Points, in no order, along strands that fork and pass close to each other.
In the rows, 100 means zero.
Two points are linked if the straight distance between their rows is under 76.4.
berut: 136  98  109  105  111  130  84  101  94  92  109  118  108  84  110  51  86  84  91  107  75  106  109  85  59  80  112
bozu: 121  100  134  95  121  93  108  73  87  136  84  109  119  103  124  81  95  99  103  134  84  92  81  118  108  95  151
sipo: 109  105  86  90  110  110  141  101  135  96  150  127  85  57  83  100  87  77  90  101  103  113  123  151  77  109  113
zade: 77  80  98  96  105  107  88  124  104  84  103  87  78  116  82  110  118  112  69  90  86  107  138  72  97  117  89
momis: 91  88  111  94  57  117  95  107  83  66  123  74  82  153  113  113  109  111  113  71  126  82  105  67  98  118  71
vubab: 88  91  127  89  120  97  122  93  107  120  123  101  75  122  77  104  107  108  76  129  120  126  151  126  118  157  127
Pesit: 87  97  72  106  80  99  73  133  114  68  101  99  80  82  64  115  128  126  89  86  95  133  123  60  97  85  58
kat: 68  127  100  82  128  74  108  95  121  99  81  85  129  121  108  152  108  89  82  93  91  76  82  120  113  106  103
Tefug: 122  68  118  115  63  119  125  118  95  98  128  136  63  85  103  44  96  112  131  92  115  87  110  89  105  90  95
dubo: 99  116  115  98  122  126  81  94  85  93  77  74  134  135  137  99  89  88  85  112  62  91  99  65  83  100  115
redu: 122  81  108  98  115  101  91  73  71  100  108  97  98  76  120  103  92  102  80  118  107  110  109  101  81  106  141
ket: 86  122  90  102  72  90  129  103  117  114  95  106  101  115  100  115  97  101  141  96  121  84  71  150  133  102  77
namo: 78  93  134  86  120  92  90  97  84  106  72  68  109  132  109  126  110  111  69  117  69  101  125  65  112  116  124
Pefem: 100  89  136  97  74  136  87  111  81  85  117  77  83  167  111  96  94  102  104  100  114  90  121  63  85  137  81
sirer: 117  93  72  114  102  87  74  95  91  102  87  106  111  40  82  93  93  101  101  110  101  120  87  97  104  61  103
vam: 79  101  108  102  77  110  114  115  109  120  117  106  87  132  87  92  105  105  120  89  117  99  99  116  114  121  87
pivi: 99  110  133  83  129  111  90  85  83  110  73  73  127  123  133  112  95  94  68  131  63  103  112  71  114  103  135
toti: 79  136  91  82  121  84  106  85  113  93  99  79  133  121  98  141  92  81  95  93  115  87  78  138  105  109  92
lozi: 98  76  95  129  73  74  113  100  86  122  93  117  76  76  93  98  123  132  140  104  113  81  98  103  144  81  112
kan: 114  102  111  97  133  110  127  83  125  113  113  133  111  63  96  82  77  90  89  103  81  92  97  149  76  96  130
rinab: 127  90  94  104  58  115  97  88  72  102  133  100  82  91  100  87  86  102  130  109  156  114  102  108  104  101  100
sakur: 73  136  113  88  145  92  108  101  139  121  81  97  141  122  98  116  90  87  83  103  74  88  85  124  101  106  115
Medu: 123  96  99  107  92  77  83  91  83  130  64  93  123  77  104  77  87  91  140  107  124  96  64  111  128  69  104
nof: 99  135  101  100  133  135  73  112  107  102  76  86  147  136  119  85  90  73  88  111  58  96  84  54  73  85  89
Sifek: 100  95  87  100  138  89  99  91  115  98  91  120  115  60  92  101  96  94  69  98  66  96  89  109  84  79  114
Nasut: 111  72  87  114  64  120  102  108  82  101  135  115  62  77  78  79  95  114  113  105  138  120  128  92  98  99  97
pibam: 71  99  66  92  102  100  80  125  110  79  110  95  85  92  63  123  119  113  68  94  97  135  139  74  100  103  78
fiv: 107  96  102  101  121  110  137  96  117  113  131  136  85  68  90  82  89  91  89  99  95  106  113  152  91  110  131
pog: 120  81  128  123  83  120  112  118  104  130  108  137  87  100  94  31  84  101  135  94  107  89  95  115  97  93  101
zesu: 108  125  82  88  89  110  94  79  87  76  131  70  117  110  95  132  74  75  108  108  159  111  92  133  78  122  82
nizag: 72  91  121  97  132  101  120  102  118  90  94  99  92  114  110  130  104  113  58  102  49  76  123  92  103  117  112
Vip: 77  79  134  97  104  107  118  110  100  83  107  81  72  116  104  121  103  113  62  88  64  85  136  81  105  135  93
dek: 132  94  91  111  115  115  75  95  83  88  85  103  111  77  136  75  91  81  96  101  70  103  87  63  68  79  100
tovol: 97  115  66  118  56  94  87  124  111  70  99  103  75  82  75  114  116  121  113  88  100  122  100  66  95  73  52
zive: 86  138  93  85  142  100  83  106  127  106  87  86  145  101  91  121  80  70  74  101  75  94  91  105  78  96  101
Kal: 75  96  84  89  138  89  99  111  123  102  84  109  104  78  84  117  120  107  69  88  65  105  107  102  107  91  118
Bota: 110  88  82  113  113  107  59  109  90  92  63  92  119  82  124  83  113  95  102  86  58  96  69  49  93  66  86
fonat: 90  93  97  104  104  82  112  108  107  133  79  122  96  98  87  93  105  107  114  94  99  97  90  128  129  93  118
feva: 81  81  125  101  93  104  111  116  100  123  114  110  52  144  81  72  113  112  98  119  126  116  152  92  126  156  89
toza: 102  107  131  92  122  94  101  83  94  127  61  101  131  126  138  84  101  98  109  126  64  84  73  102  107  91  137
ziri: 101  123  107  92  99  118  115  117  135  81  117  114  111  119  109  84  87  81  109  68  85  73  77  107  68  93  77
kinuz: 78  105  92  78  112  72  78  98  85  106  83  68  119  108  93  139  110  97  78  104  113  124  103  82  111  101  113
gazo: 92  123  94  98  115  113  87  121  127  78  103  99  120  117  99  95  90  77  100  77  73  82  84  85  67  86  66
zose: 108  117  85  103  86  99  128  129  144  65  118  128  97  71  89  88  94  100  101  75  77  99  87  103  83  72  65
Zuga: 131  82  102  94  95  118  79  72  51  82  123  84  94  85  121  105  88  96  80  117  114  119  123  77  69  111  118
fav: 96  59  94  106  88  90  77  108  66  98  76  88  83  100  99  104  128  124  91  93  87  104  109  59  114  99  94
miz: 70  104  134  80  109  93  105  110  114  131  88  95  95  145  75  102  110  113  78  123  112  117  135  109  125  143  117
vubo: 101  112  109  100  100  103  110  107  129  123  85  113  126  120  102  76  84  87  130  91  92  80  64  140  102  96  91
Tizog: 127  115  76  94  100  126  116  98  124  87  152  107  100  58  75  97  72  73  96  100  125  134  124  138  59  105  88
kem: 86  117  70  93  104  74  70  89  86  75  86  73  117  92  90  138  118  97  89  100  112  110  84  92  104  89  79
rize: 121  70  104  112  91  119  114  113  95  102  129  134  60  63  83  55  98  104  99  101  111  110  130  96  97  96  111
fanu: 94  97  121  78  114  100  110  83  96  115  120  86  93  114  87  122  100  98  75  126  135  126  137  120  102  139  139
Nadef: 120  96  99  106  105  88  72  84  69  119  71  94  125  86  124  81  96  94  117  106  105  99  64  88  107  82  115
der: 105  96  72  110  122  75  74  101  92  98  67  97  113  73  108  100  114  97  95  97  62  88  71  75  105  70  102
mafa: 81  113  59  108  100  72  103  114  125  67  94  107  81  63  84  138  129  121  82  86  71  109  106  86  106  81  76
vuk: 72  72  116  94  88  92  112  106  79  114  100  91  53  131  90  104  118  127  88  111  121  112  144  85  134  139  99
ziti: 88  117  97  106  69  93  104  114  107  112  93  105  97  136  94  99  110  106  144  74  120  88  68  120  130  102  65
Duv: 130  92  101  109  104  125  98  111  107  93  124  126  92  68  95  55  78  92  97  93  102  107  108  99  67  82  95
sil: 127  108  135  104  118  109  99  83  102  129  92  119  116  96  111  52  85  90  105  132  78  99  89  131  85  95  139
vuvu: 114  88  107  112  68  85  106  78  77  124  101  98  97  107  124  90  104  106  144  96  137  79  79  111  120  95  108
vuse: 108  129  68  112  85  96  115  108  132  51  105  107  89  65  82  116  98  100  113  87  90  101  75  108  85  68  64
rufar: 107  96  89  114  43  106  90  112  90  62  110  85  79  129  107  106  127  121  122  78  118  92  96  58  100  94  55
Vuri: 109  111  89  99  78  107  136  112  128  66  127  125  99  91  115  86  95  97  117  72  90  74  87  104  83  86  73
Zurar: 67  106  109  78  122  83  73  108  99  114  74  73  115  131  88  122  107  102  71  112  92  113  119  77  108  111  110
Givak: 112  99  114  112  79  116  104  112  105  135  83  116  112  121  102  49  78  100  152  88  111  80  74  122  108  93  82
tuzi: 100  113  79  87  82  113  102  87  95  94  143  78  88  113  89  129  94  92  104  106  153  124  116  120  95  130  86
Gub: 83  124  98  94  104  97  120  113  133  109  75  105  128  126  103  108  88  86  126  87  97  72  59  157  118  101  74
Paker: 98  137  99  97  133  117  79  109  120  92  87  86  146  117  109  99  85  65  88  95  74  89  84  91  70  91  85
kud: 106  95  92  103  91  71  104  96  100  139  71  104  115  69  89  99  94  103  133  104  120  99  72  129  146  73  107
Guf: 96  129  94  87  95  104  94  79  84  81  103  66  129  117  100  138  91  70  101  100  142  101  79  117  90  108  81
rovuv: 110  100  101  92  110  91  108  73  88  109  110  111  108  84  108  104  92  93  96  107  115  103  93  127  87  101  130
revi: 101  117  65  108  102  81  104  95  112  52  105  106  87  65  92  137  118  112  90  90  99  102  90  96  99  77  81
rilu: 120  112  95  94  108  118  107  78  101  89  142  102  109  76  100  107  74  81  90  103  129  115  108  126  67  103  108
limam: 68  95  90  91  133  82  115  103  113  82  84  97  104  91  111  148  113  111  58  86  52  75  102  97  109  99  112
fikub: 115  100  103  105  140  103  103  84  111  119  94  129  116  70  106  71  87  90  87  115  66  97  87  122  82  84  133
seb: 116  79  97  117  78  90  124  84  87  107  116  122  76  79  112  94  105  117  134  96  121  80  92  111  119  87  117
Pif: 125  100  100  106  57  97  101  72  64  104  115  89  99  107  118  108  92  101  141  105  154  92  77  114  105  102  99
Baral: 89  90  108  99  77  121  108  118  106  111  122  101  69  129  80  74  102  101  107  100  125  110  135  98  108  135  87
ripuf: 104  96  117  92  105  87  84  89  78  124  52  83  123  120  135  88  107  101  116  113  83  95  72  73  114  92  120
vozem: 88  113  94  82  95  102  111  77  100  108  142  72  95  125  86  139  93  91  93  115  152  126  129  125  95  148  115
luda: 123  77  93  104  87  105  77  90  58  74  106  85  96  91  112  113  101  97  88  94  108  108  111  70  80  96  96
tirut: 105  76  117  109  93  100  92  95  71  101  80  85  97  111  131  88  109  110  103  95  70  90  94  67  103  105  108
roz: 91  61  102  119  76  85  99  112  81  111  86  111  69  101  98  85  130  129  114  95  102  91  110  80  136  98  98
dinis: 76  100  115  94  118  82  110  103  114  123  88  112  98  119  90  100  106  108  84  104  94  104  111  118  116  125  122
dep: 105  55  120  102  78  97  103  83  58  101  110  96  54  98  98  102  104  123  83  111  120  113  137  84  113  131  112
dak: 98  111  80  123  55  88  92  125  105  73  86  96  73  106  92  102  130  127  131  77  101  98  93  58  111  79  55
fabup: 111  93  69  123  108  66  93  88  101  85  76  103  107  41  101  111  113  105  107  98  88  88  77  93  110  54  102

A fork is a point with three links, a tip a point with one. Leave the first point through the second and follow the links. Name the first fork or tip that comes.
rize, Duv -> sirer
kat, toti -> ripuf
lozi, seb -> rize
fikub, kan -> luda
Tefug, pog -> dep
rovuv, rilu -> fikub

Follow the links from the first point to the second, and from the first to the third. Name the last point that the two ways share.
fabup, ket, fav -> rize
Givak, bozu, Bota -> rize
rize, vozem, Sifek -> ripuf
zade, dinis, lozi -> ripuf
Kal, Duv, redu -> fikub
Zurar, revi, miz -> Paker
sipo, dak, fanu -> fikub
Vuri, fanu, Zurar -> Paker

Name the points in between on the shortest way along the links from the first point to the second, in order.
vubo, dep -> Gub ket ziti vam Baral feva vuk
toti, fonat -> Guf zesu tuzi vozem fanu vubab miz dinis
fonat, dak -> kud Medu Nadef ripuf toza bozu sil fikub Sifek Kal limam nizag Vip zade pibam Pesit tovol
tirut, rize -> fav roz lozi seb vuvu Pif rinab Nasut
der, Pif -> Bota dek berut Duv rize Nasut rinab
Zuga, roz -> redu rovuv rilu Tizog sipo fiv kan fikub sil bozu toza ripuf tirut fav
